A landscape with many valleys, sampled at points; each row gives a point and its height.
A ball rolls from a point to the lowest of its 2 nearest points, and stops where none of them is lower. Distance is the straight distance between rows; heights are no part of it.
suzup: 80,148,91,110,68,90,122,95,111,87,130,116,138,75,119,66,114,97,109,72,117,136,99,118,61  height 345
zesev: 102,114,68,117,127,119,46,111,123,108,82,76,112,117,121,82,108,88,59,76,94,99,101,151,143  height 284
pazag: 97,121,110,85,86,74,100,90,128,139,93,118,73,141,72,99,60,94,88,66,142,97,112,92,102  height 274
gasi: 139,116,94,119,133,138,105,142,117,73,98,73,78,85,142,116,131,147,106,105,109,71,102,121,125  height 194
Lep: 134,75,120,57,116,117,99,128,77,146,98,67,92,84,74,105,93,72,111,107,100,100,115,98,120  height 622
fuvaz: 73,84,99,150,122,85,102,102,86,65,79,100,57,107,116,100,128,89,81,138,53,77,64,75,148  height 396
Zos: 94,56,127,146,125,94,118,111,62,78,86,103,68,84,107,99,120,94,109,122,74,81,69,45,158  height 415
tuk: 107,111,113,74,83,112,136,110,88,114,109,99,120,78,83,75,102,46,114,128,61,131,102,105,107  height 431
tozif: 80,134,87,122,99,90,69,103,116,99,89,92,104,103,136,62,124,85,55,72,101,141,93,135,130  height 299
Fad: 121,103,117,78,77,103,140,111,88,107,100,106,108,69,118,71,142,80,87,114,78,141,90,119,126  height 401
Sevu: 71,100,104,68,65,55,99,58,97,108,103,148,132,102,105,52,106,96,64,79,115,170,105,94,87  height 547
zotis: 133,46,71,67,141,104,29,112,99,139,73,68,91,91,102,112,116,105,65,86,104,94,121,136,127  height 649
Kova: 63,90,109,69,73,85,115,53,92,108,105,161,162,101,91,67,89,112,78,53,145,146,109,58,65  height 541
Meraf: 128,131,104,98,101,144,114,111,127,108,87,78,114,102,111,98,95,118,102,69,135,87,117,96,113  height 293
Dolob: 76,91,82,56,91,80,86,72,117,107,99,154,146,118,94,66,68,75,69,93,95,169,99,114,95  height 553
duzu: 88,111,123,172,109,94,103,155,68,61,120,68,47,88,100,103,133,107,115,115,80,56,87,95,131  height 140
Filu: 130,115,122,113,121,167,111,118,88,109,88,55,115,86,95,113,76,117,123,75,135,60,105,74,124  height 321
gizer: 87,127,94,148,108,102,108,115,101,60,87,104,74,84,144,102,151,140,93,102,87,83,80,101,120  height 121
Dep: 69,111,116,154,77,57,78,102,66,106,111,75,52,119,69,100,131,84,99,103,85,68,97,75,108  height 144
susen: 96,89,92,94,113,94,70,118,104,129,95,73,72,124,54,108,57,54,112,117,77,77,95,125,101  height 241
biz: 103,121,90,56,110,122,95,117,103,118,148,94,129,100,64,120,81,74,142,115,103,109,99,124,40  height 175
vutiv: 125,71,84,40,101,89,101,111,107,86,130,117,131,74,127,114,131,113,101,110,102,152,120,152,78  height 90
Viges: 91,137,139,138,56,88,173,84,82,96,102,119,123,64,119,38,139,117,100,96,95,121,83,70,107  height 363
Tede: 74,113,100,132,97,112,87,117,90,75,114,86,94,79,101,110,119,91,122,102,83,77,109,108,87  height 240
Gode: 72,113,114,149,67,65,83,102,59,93,98,77,81,57,111,79,174,143,102,77,104,71,98,75,100  height 230
mel: 94,75,93,85,110,91,109,78,136,115,69,112,74,159,68,111,17,78,88,106,93,68,89,91,104  height 332
mot: 139,140,87,98,123,101,85,132,141,136,122,64,63,139,76,135,69,83,118,102,123,83,112,143,94  height 189
Lali: 80,81,104,109,86,59,77,87,70,77,87,110,78,63,128,99,161,127,88,103,88,99,92,78,94  height 198
Puz: 117,125,85,83,114,118,107,122,125,99,131,91,111,118,84,120,74,73,125,117,90,110,103,136,74  height 86
das: 105,54,70,48,119,96,88,73,127,91,84,150,141,118,115,84,59,88,66,118,72,157,99,125,82  height 559
risiz: 88,119,135,137,94,162,112,125,58,114,111,52,108,89,57,102,64,67,148,82,127,39,91,72,105  height 350
ridof: 116,91,115,59,91,138,112,101,65,103,105,90,143,42,96,103,102,125,131,73,126,87,114,81,70  height 319
Furur: 81,95,131,70,67,99,122,63,77,125,107,147,133,95,77,91,88,132,91,48,147,110,110,43,58  height 537
fik: 71,114,111,147,71,70,103,105,83,77,108,82,44,139,80,123,94,79,122,123,80,48,98,98,84  height 204
supe: 115,113,116,146,116,129,96,157,74,69,103,70,70,60,128,92,140,121,122,119,86,67,95,118,135  height 125
dodov: 144,120,76,104,134,138,100,89,172,110,81,92,111,158,114,109,64,112,75,100,115,96,94,131,125  height 251
Tamur: 102,113,94,86,98,86,95,110,118,111,107,104,73,110,83,115,90,69,101,114,89,98,112,115,92  height 165
Gez: 122,40,103,36,129,116,96,96,88,120,90,99,108,82,87,112,85,85,102,133,81,100,114,86,96  height 602
vek: 103,112,126,108,62,79,146,99,84,101,86,104,101,58,125,52,163,101,75,105,70,139,81,93,130  height 383
sizab: 117,109,79,83,118,86,98,101,134,83,73,109,84,91,151,106,133,120,66,101,101,125,92,124,133  height 177
Bor: 166,58,78,57,138,132,79,101,113,99,104,80,119,74,128,132,129,145,103,113,118,103,114,140,102  height 237
tizi: 69,149,87,133,78,74,76,104,114,101,111,88,98,113,105,75,104,68,88,87,92,120,103,135,103  height 314
zigok: 147,61,83,64,126,116,100,108,113,87,77,94,104,66,148,116,147,141,83,97,116,122,97,131,123  height 205
mebu: 85,105,114,122,87,120,109,87,88,88,102,97,98,92,85,105,98,89,126,92,100,69,96,66,99  height 283
pefu: 100,125,102,99,98,101,113,94,140,117,88,103,77,148,86,135,55,117,104,60,164,76,114,88,94  height 258
zuf: 95,69,110,67,103,82,99,98,103,132,93,107,79,143,46,119,31,70,112,107,97,74,94,88,80  height 303
Nupe: 87,86,99,108,103,71,89,89,101,89,80,119,64,91,113,114,115,120,84,105,87,93,100,85,108  height 168
Vede: 95,85,150,106,69,72,141,75,69,131,87,106,93,98,75,69,108,90,100,113,82,109,93,34,121  height 511
kadi: 75,158,81,109,92,89,74,111,123,92,129,107,122,107,121,83,101,86,115,82,126,142,109,144,80  height 330
Lam: 135,20,99,56,149,122,111,79,107,116,81,101,133,113,85,106,52,81,93,144,56,104,97,92,96  height 584
Pevel: 89,75,131,92,66,67,120,54,57,128,71,114,105,85,77,79,133,128,81,95,95,98,96,17,117  height 522
zagir: 69,140,126,177,70,102,138,123,88,63,123,73,54,129,89,113,91,76,137,113,96,44,86,94,101  height 256
defu: 75,114,124,134,55,93,130,72,68,106,97,90,109,84,78,83,102,114,119,82,112,75,99,43,83  height 315
vuvob: 97,96,82,80,87,89,99,110,96,73,124,110,128,60,125,95,136,96,102,105,85,150,106,143,83  height 96
deku: 122,105,118,35,96,122,125,117,69,113,136,94,131,64,75,110,108,90,141,98,114,117,106,106,49  height 262
fav: 136,141,99,105,111,130,138,100,150,108,86,93,97,137,123,102,67,109,86,93,120,106,106,106,129  height 271
zut: 88,130,142,135,49,83,158,88,58,116,114,102,126,65,86,52,121,121,132,88,111,95,87,46,78  height 338
Lere: 148,77,75,102,152,153,89,109,125,78,106,83,100,95,131,145,110,151,116,122,98,79,112,122,97  height 248
Los: 81,115,116,101,70,110,156,66,98,66,102,137,135,97,89,94,80,96,114,115,79,114,100,66,82  height 395
Nal: 142,77,64,60,136,102,73,94,145,114,117,107,100,128,111,128,70,124,92,124,99,119,114,146,72  height 190
gegib: 117,137,69,94,126,91,61,131,150,119,127,81,82,141,103,127,88,98,106,104,135,114,118,158,89  height 231
Faba: 98,60,73,80,124,97,34,93,94,104,72,92,92,89,105,112,108,113,75,76,113,88,111,106,111  height 656
zod: 86,122,80,134,102,130,73,125,82,53,115,83,112,56,125,109,147,122,124,97,91,77,110,125,80  height 193
lig: 79,89,128,160,108,72,77,144,63,94,106,66,35,101,86,105,140,87,90,115,78,55,85,86,145  height 69
fodi: 144,78,81,44,125,100,66,120,105,151,91,74,88,90,96,106,106,86,91,104,108,104,123,136,117  height 639
rodi: 56,109,79,142,80,71,104,83,122,70,79,122,70,150,96,105,63,72,76,122,60,89,68,108,104  height 362
Nem: 106,79,62,59,119,115,71,74,111,95,96,121,139,113,81,119,58,95,115,97,93,111,110,114,66  height 384
liram: 110,104,140,122,96,162,120,106,76,110,90,68,103,99,72,120,49,98,141,81,144,51,97,44,115  height 348
fiku: 93,55,142,128,97,77,117,95,42,99,92,99,64,77,93,106,113,120,127,125,91,74,95,29,126  height 433
Kozi: 64,84,93,114,83,64,112,65,117,89,65,131,61,177,82,103,33,79,81,101,90,77,84,89,106  height 349
tefaf: 117,102,102,55,98,126,97,92,98,110,110,113,146,80,92,108,89,125,111,57,141,115,125,81,69  height 346
Peto: 71,144,101,101,71,88,137,84,106,103,126,122,150,91,96,64,103,63,104,91,86,149,93,108,74  height 360
Fifav: 104,77,125,89,95,84,115,110,72,124,104,91,76,80,84,86,105,48,112,145,54,118,99,93,129  height 467
Gefa: 67,102,84,153,123,79,89,103,116,60,81,107,59,131,116,107,99,75,56,136,52,73,51,106,137  height 379
veni: 126,63,81,44,119,88,105,111,115,94,125,126,109,97,113,125,100,109,94,144,86,130,113,137,64  height 139
taso: 86,65,124,112,87,71,124,86,56,117,91,104,86,100,73,84,100,61,111,143,49,104,91,56,124  height 493
luda: 75,128,99,143,59,50,91,98,82,99,110,101,95,62,137,63,170,133,87,73,118,118,102,109,97  height 255
Tes: 82,130,133,180,79,137,128,135,72,80,124,58,87,112,72,100,80,65,147,106,103,53,88,89,117  height 300
Fufa: 115,140,96,126,114,118,93,124,142,122,102,67,72,152,88,134,67,92,102,73,138,65,108,122,117  height 232
pame: 117,119,63,104,126,109,37,131,125,106,104,68,89,115,114,104,110,98,86,109,97,111,108,159,112  height 261
faram: 74,150,95,154,88,104,106,110,124,65,98,109,81,104,137,108,120,144,100,72,129,76,107,104,90  height 78
kote: 70,128,113,99,52,71,146,70,89,82,132,153,140,101,98,73,107,85,104,114,78,148,92,74,51  height 377
bet: 65,123,106,106,76,108,127,59,110,103,91,128,134,116,80,87,67,96,95,66,111,103,104,60,89  height 411
gosob: 119,83,99,38,112,114,92,85,113,110,103,130,123,114,85,127,67,117,99,90,130,111,122,86,69  height 364
vib: 142,91,71,86,138,104,84,88,170,118,98,107,93,167,100,126,36,117,83,112,119,99,101,123,93  height 227
duvu: 62,38,69,96,114,50,24,80,94,107,56,120,64,108,98,107,91,125,73,77,111,89,100,89,101  height 661
Fel: 87,69,131,67,73,87,102,55,69,128,81,125,112,93,73,96,80,118,83,76,114,96,107,31,88  height 530
Purur: 98,109,78,129,132,100,81,111,115,49,86,112,73,75,163,114,161,129,63,99,89,94,72,122,127  height 151
matev: 125,63,65,44,120,144,75,80,97,88,123,107,166,96,81,131,82,112,129,104,107,102,117,106,39  height 409
Boge: 142,47,75,42,136,117,101,84,120,120,85,115,145,115,108,86,72,96,67,133,72,138,88,132,104  height 568
pek: 73,98,64,102,90,92,57,103,79,62,119,89,126,57,130,95,143,108,113,86,100,122,112,136,71  height 142

Call two points neighbours if one is among the 2 nearest of the other. Go from one point of each pair to the other, from neighbour to neighbour, staying as low as possible. Name the highest point that can't be avoided.
supe / lig | duzu
faram / lig | Lere
Puz / mot | pazag
vutiv / faram | Tede

For each start below, name the point where the ball stops.
kote | mot
fuvaz | Puz
matev | Puz
Vede | vutiv
risiz | lig
Gez | vutiv
Bor | faram
Nem | Puz

Two balls start at each pair of points below. Name the first point that both come to, or write -.
fodi / Meraf | vutiv
zut / liram | vutiv
Los / Pevel | -
